Points on a hilly landscape, in no order, each with its height.
A climber steps from a point to the highest of its 6 nearest points, and stops where none of them is higher. Distance is the straight distance between rows; heights are no part of it.
Q_884: [132 124 122  97  96 140  76 136 118 112 124 131 134 119 184  66 129 148
 143 162 153  81 121 131 105 111 128 133 115 142 138 136  89]  h=485
Q_319: [147 123  78 177  89  95 135  91 130 142  65 120 197 139 172 105 115 129
 126 159 162 159 182  80  88 147 125 143 130  80 144 135 104]  h=368
Q_684: [136 105 107 154 105 108 120  95 128 149  88 109 152 133 147 104 127 120
 135 150 150 132 159 109 121 132 138 125 134  97 140 139 104]  h=294
Q_549: [148 131 118 173 128  95 170  97 122 145 100 110 156 147 113 168 126  90
 109 131 125 174 158  96 124 163 115 137 137  93 120 126 145]  h=413
Q_335: [136 121 111  81  92 166  42 135 114 101 147 153 114 116 202  54 128 151
 177 162 161  42 101 119 120  85 134 112 120 180 146 142  79]  h=429
Q_269: [118 139 148 106 153 165 124 148 113 128 162 152 106 111 100 149 133 144
 108 109 103 115 105 169 147 130 117 135 136 143 123 113 157]  h=754
Q_792: [123 129  87 139  98 109  92 113 135 118  98 123 156 138 199  68 120 143
 163 166 172 108 143  69 105 108 156 123 123 123 150 147  87]  h=341
Q_529: [120 119 134 145 135 104 132 117 125 127 115 110 127 156 129 129 132 113
 118 136 131 139 136 120 131 134 144 120 133 113 125 133 123]  h=772
Q_422: [116 131 145 152 157 119 177 138 143 153 124 137 128 104  74 175 122 116
 100  94 107 167 150 135 145 156 136 117 131 100 112 129 167]  h=705
Q_433: [125 140 105 100  96 135  73 137 118 101 120 134 147 125 205  59 121 152
 154 174 168  86 121  99  97 107 139 130 114 147 147 142  78]  h=472
Q_492: [138 134 126 167 147 111 199 120 141 166 110 129 148 107  69 186 117  99
  98  98 108 183 165 118 139 171 113 132 136  83 114 124 180]  h=699
Q_756: [112 125 163  96 154 175 115 158 124 130 178 159  78 106  74 160 144 149
 124  88  96 101  96 196 166 116 128 116 124 163 124 108 149]  h=109
Q_176: [150 117 111 166 112  92 153  85 122 146  78 102 160 147 125 149 129  99
 112 141 136 167 159 102 109 155 115 141 139  85 127 129 118]  h=401
Q_559: [134 147  87  81  92 144  26 119 112  84 136 146 121 129 231  44 119 151
 194 175 178  57  88  93 109  67 131 121 126 182 141 137  49]  h=275
Q_825: [131 126 136 158 151 111 207 128 149 174 115 121 134 101  46 194 120 107
 103  88  98 184 162 140 144 166 120 128 132  90 115 121 177]  h=724
Q_263: [154 128  62 145  58  60  71  68 138 125  37 107 181 139 244  75  94 129
 177 191 193 137 151  45  84 100 121 143 115  84 139 139  65]  h=309
Q_921: [104 121 163  95 155 180  90 159 123 105 185 167  82 126 109 122 130 159
 131 114 114  87  84 167 165 113 132 110 132 173 131 115 145]  h=549
Q_323: [150 137  68 172  80  84 129  84 131 129  70 121 192 146 199  95 111 137
 147 171 169 152 172  60  88 134 126 144 126  92 148 134  97]  h=328
Q_669: [127 130 128 165 145 109 164 115 125 140 119 123 140 142 109 160 124 101
 113 121 122 159 150 108 143 151 135 121 139 106 115 132 154]  h=251
Q_905: [119 112 153  92 128 160  68 143 128  98 171 139  81 149 143  79 133 138
 155 138 127  69  80 157 146  87 129 117 127 182 123 122 111]  h=525
Q_225: [114 132 144 138 146 117 132 131 124 116 132 122 128 153 130 133 130 120
 105 133 126 140 123 127 128 133 140 124 132 120 118 131 134]  h=579
Q_810: [109 138 150 129 159 135 147 150 125 127 139 145 124 117 103 155 128 134
  90 110 112 144 123 143 135 142 134 124 132 120 115 129 157]  h=695
Q_473: [146 111  96 174  99  90 147  87 129 148  60 108 182 138 141 130 125 114
 110 147 150 172 177  97  89 158 116 141 133  71 133 133 104]  h=390
Q_330: [124 116 133 116 114 122  98 132 122 121 115 112 127 141 158  89 132 136
 122 153 142 109 122 141 110 118 136 133 117 122 130 137  99]  h=540
Q_974: [123 134 145 103 138 154 101 134 112 110 167 138 104 146 133 111 128 133
 131 137 116  99  94 151 145 113 119 132 138 161 126 114 135]  h=654
Q_19: [112 140 155 119 158 141 155 153 129 135 141 146 118 105  86 165 135 138
  89  96 104 146 119 160 134 142 129 131 130 120 114 126 159]  h=696
Q_491: [130 122 127 160 133 102 145 104 124 138 113 109 135 150 122 145 127 100
 120 134 130 150 143 112 135 143 137 122 139 109 123 132 130]  h=27
Q_653: [121 131 145 120 137 125 119 133 119 112 138 117 118 152 139 116 132 127
 111 141 127 123 109 140 124 124 127 133 128 132 122 128 125]  h=671
Q_811: [139 128 124 166 133 101 161  99 121 143 111 113 146 146 115 161 125  92
 114 129 126 162 155 103 135 156 125 127 138 101 118 128 146]  h=272
Q_338: [142 127 126 170 145  99 230 129 155 170  92 126 159 110  59 198 119  98
  79  90 101 219 174 117 118 185 101 146 129  59 112 125 183]  h=650
Q_821: [143 130  73 160  86 102 115  88 130 135  88 121 176 136 197  83 113 136
 160 168 168 135 160  64 106 123 139 133 130 110 154 139  96]  h=339
Q_925: [135 140  96  82  93 153  39 126 108  91 142 147 124 122 219  49 120 151
 185 172 172  55  97  99 110  81 131 119 126 180 146 140  63]  h=384
Q_832: [124 140 144 111 145 150 115 138 110 111 160 139 112 142 129 122 129 134
 113 135 114 113 100 149 138 122 117 136 138 150 123 118 147]  h=690
Q_552: [121 141  80 121  96  97  68 113 132 101  91 118 149 143 224  58 115 143
 176 169 183  96 122  61  99  89 155 125 114 132 144 145  66]  h=351
Q_683: [146 138 122 174 144 107 201 121 139 161 104 131 159 115  83 182 119  96
  92 100 110 190 169 107 127 176 109 141 133  78 112 126 178]  h=667
Q_490: [155 138  62 156  67  62  98  73 138 123  56 109 181 150 228  87 101 134
 169 181 182 148 153  45  85 113 122 145 116  90 145 134  74]  h=326
Q_29: [115 142 146 119 151 143 127 142 112 112 152 139 121 138 126 136 128 135
 100 125 117 126 108 144 132 134 123 134 136 136 120 123 147]  h=694
Q_696: [110 134 154 134 159 128 166 148 138 143 132 142 120 102  77 172 132 129
  89  94 107 159 134 149 137 149 138 120 130 110 112 131 159]  h=698
Q_76: [148 122  80 167  88 103 126  88 127 143  80 123 186 132 178  93 118 131
 141 161 164 141 170  80 102 133 130 135 133  96 150 139 102]  h=349
Q_463: [127 116 112  76  99 172  22 143 116  87 155 157 106 121 203  48 126 158
 184 160 170  28  85 113 114  73 145 103 116 193 144 142  67]  h=403
Q_498: [119 154  86 102  94 108  54 123 124  89 103 123 144 139 230  52 113 149
 175 175 184  84 109  76  89  85 144 132 111 144 140 140  56]  h=304
Q_55: [128 131 142 101 129 147 100 130 112 110 157 128 105 148 142 101 131 131
 131 144 120  99  95 152 137 111 117 137 132 157 126 117 123]  h=597
Q_823: [112 123 179  97 166 177 141 170 132 119 197 139  70 119  47 178 157 141
 123  71  82 115  90 213 163 115 131 114 120 182 117 107 151]  h=292
Q_4: [122 133 166  98 163 168 163 165 129 130 184 128  83 112  45 189 155 129
 119  72  76 128 103 200 157 126 116 129 126 171 120 107 162]  h=293
Q_421: [141 123 137 157 150 106 224 129 153 177 111 112 136 103  36 206 123 102
  98  86  93 198 162 138 139 175 109 137 133  86 117 116 182]  h=707
Q_860: [114 128 150 100 147 171  94 145 113 107 180 154  92 137 121 117 127 144
 135 128 113  90  91 157 158 110 123 118 138 170 129 114 143]  h=588
Q_655: [129 101 136  81 102 170  36 147 124  97 153 149  92 121 180  56 135 150
 171 149 150  34  90 144 125  80 143 109 111 183 133 138  83]  h=412
Q_795: [119 132 176 125 167 130 219 170 148 133 158 104 107 115  40 205 153 124
  88  69  75 186 128 172 141 155 124 126 129 136 119 127 180]  h=424
Q_144: [129 118 143  96 122 155  79 132 119 110 163 133  93 146 148  82 131 131
 151 146 126  79  93 155 141  96 120 129 131 169 126 121 112]  h=331
Q_634: [106 121 161  98 153 181  99 158 123 117 182 166  82 112  92 142 134 157
 127 102 105  92  91 182 166 116 131 115 130 163 129 112 148]  h=697
Q_785: [114 126 184 101 176 183 160 179 130 116 210 133  76 120  37 187 153 133
 120  63  72 127  97 206 165 120 123 109 123 190 118 109 161]  h=343
Q_702: [121 136 158  99 154 154 159 156 129 139 158 135  99  99  63 181 148 136
 101  84  89 136 106 187 139 134 117 137 128 141 117 112 162]  h=545
Q_155: [147 139  69 155  79  87 107  80 134 128  81 118 174 143 212  81 112 131
 170 174 175 134 152  52 104 114 135 136 126 111 153 137  86]  h=337
Q_289: [115 131 167 116 159 131 189 158 146 141 145 122 107 103  53 191 147 131
  90  80  90 169 123 174 132 146 129 132 127 123 113 124 163]  h=666
Q_201: [131 119 148 151 155 107 232 136 156 167 126  98 124 109  23 214 130 109
 103  82  84 195 158 151 148 172 117 129 131  99 121 116 184]  h=644
Q_812: [120 135 175 107 178 172 186 179 124 126 198 118  90 117  30 198 156 123
 112  64  62 140 111 196 157 137 107 124 126 174 124 109 180]  h=391
Q_54: [120 122 101 128 100 121  91 129 129 119 103 125 154 129 186  69 123 146
 146 162 167 102 141  91 104 115 153 121 117 122 148 151  89]  h=396
Q_878: [118 138  88 121 100 112  78 124 132 101 104 123 152 139 210  61 118 148
 166 169 178  96 128  70  98 100 155 127 116 135 146 145  74]  h=402
Q_541: [122 109 127 134 117 110 112 120 130 129 103 109 131 144 146 102 132 125
 125 147 143 122 135 126 118 123 145 126 125 108 131 142 101]  h=248
Q_361: [117 122 151  98 139 164  83 140 118 102 175 146  87 149 132 100 128 138
 143 134 117  86  87 154 153  99 124 120 134 173 125 115 130]  h=586
Q_430: [130 130 144 109 127 136 105 129 116 111 143 122 112 149 147 104 132 130
 121 145 127 111 100 150 122 117 120 139 128 146 125 122 117]  h=629
Q_637: [116 122 164 140 162 113 221 152 157 149 138 105 113 110  32 208 138 117
  99  77  86 192 146 161 145 163 131 119 126 117 119 125 174]  h=450
Q_622: [128 131 134 161 152 115 190 127 140 165 118 133 140 105  68 181 119 104
 104  97 109 174 161 127 144 165 124 124 132  93 112 128 174]  h=703
Q_895: [118 142  80 111  90  92  48 110 131  96  86 114 145 142 236  52 113 143
 183 170 188  88 113  68  94  78 150 132 112 132 137 144  55]  h=307
Q_82: [141 110 117 159 118  99 138  91 124 148  94 103 144 149 127 134 130 104
 125 145 136 146 151 112 127 142 132 127 136  97 129 133 117]  h=340
Q_242: [118 136 147 104 151 170 109 143 110 118 172 157 101 125 113 135 127 144
 121 121 108 102 101 161 153 122 118 128 138 158 129 112 152]  h=627
Q_119: [132 106 140  83 101 162  52 137 124 106 152 140  94 124 173  61 136 141
 168 146 139  50  95 150 132  86 132 118 116 172 133 133  91]  h=425
Q_730: [137 121 118  85  94 158  57 131 113 109 140 144 119 114 191  60 127 147
 165 163 151  59 110 132 117  97 127 126 119 165 141 138  86]  h=458
Q_340: [118 131 154  99 150 172 124 153 119 134 169 155  90 105  78 163 141 146
 117  95  93 109 103 187 157 126 122 126 132 154 125 109 155]  h=28
Q_711: [148 133 119 179 129  91 184 105 126 143  93 113 162 147 113 178 128  88
  98 122 124 189 163  89 114 173 111 143 135  81 114 130 154]  h=500
Q_960: [136 113 134  87 102 155  62 132 118 114 145 138 102 127 172  69 136 138
 160 154 138  62 102 150 128  93 123 127 120 165 134 134  93]  h=744
Q_313: [131 120 135 104 108 133  87 130 120 115 127 118 122 135 164  82 133 137
 131 153 138  96 111 147 112 114 124 140 115 136 132 131  98]  h=532
Q_894: [127 110 101 144 101 114 108 110 128 138  94 118 156 128 166  84 126 133
 142 156 158 118 157 100 116 120 149 119 128 105 148 146  98]  h=276
Q_826: [148 119 136 163 148  98 252 132 162 175  98 108 145 112  31 215 126 103
  84  82  88 222 167 135 123 185 102 147 133  68 121 118 189]  h=647
Q_872: [141 133 128 166 147 110 210 123 146 173 105 126 148 103  57 190 119 101
  95  92 101 190 166 123 134 175 107 138 132  79 116 121 181]  h=706
Q_567: [116 133 140 156 157 116 164 132 131 143 127 138 133 123  95 163 122 115
 103 106 116 157 148 121 146 152 138 116 136 106 115 133 162]  h=771
Q_538: [115 132 141 150 152 116 149 131 125 125 129 129 130 140 114 148 127 117
 105 121 124 148 135 119 137 143 144 116 135 114 118 133 148]  h=552
Q_233: [122 132 160  96 154 166 138 155 124 135 171 143  85 105  61 176 147 139
 118  83  88 118 101 198 155 127 120 129 128 156 121 106 155]  h=7
Q_708: [128 133 127 168 146 112 172 116 129 148 121 129 144 128  97 169 121 101
 108 113 117 162 156 111 145 159 130 122 138 102 116 131 164]  h=546
Q_276: [131 134  74 129  83  83  65  88 139 113  78 110 153 143 231  61 110 135
 189 171 185 107 128  50 103  84 150 128 119 119 146 147  64]  h=333
Q_401: [140 136 123 174 141 108 182 111 129 152 112 126 152 127  96 177 119  94
 101 112 116 174 161 102 137 168 118 132 136  92 114 126 169]  h=571
Q_223: [124 138 172 105 170 155 198 172 130 127 180 110 100 113  39 201 158 124
  96  65  68 158 113 187 142 142 107 137 128 155 121 114 180]  h=481

Where does a climber stop that starts at each point below?
Q_823 | Q_269
Q_361 | Q_269
Q_155 | Q_825
Q_430 | Q_269
Q_785 | Q_567
Q_323 | Q_825
Q_559 | Q_960
Q_821 | Q_825
Q_55 | Q_269
Q_811 | Q_825
Q_795 | Q_567
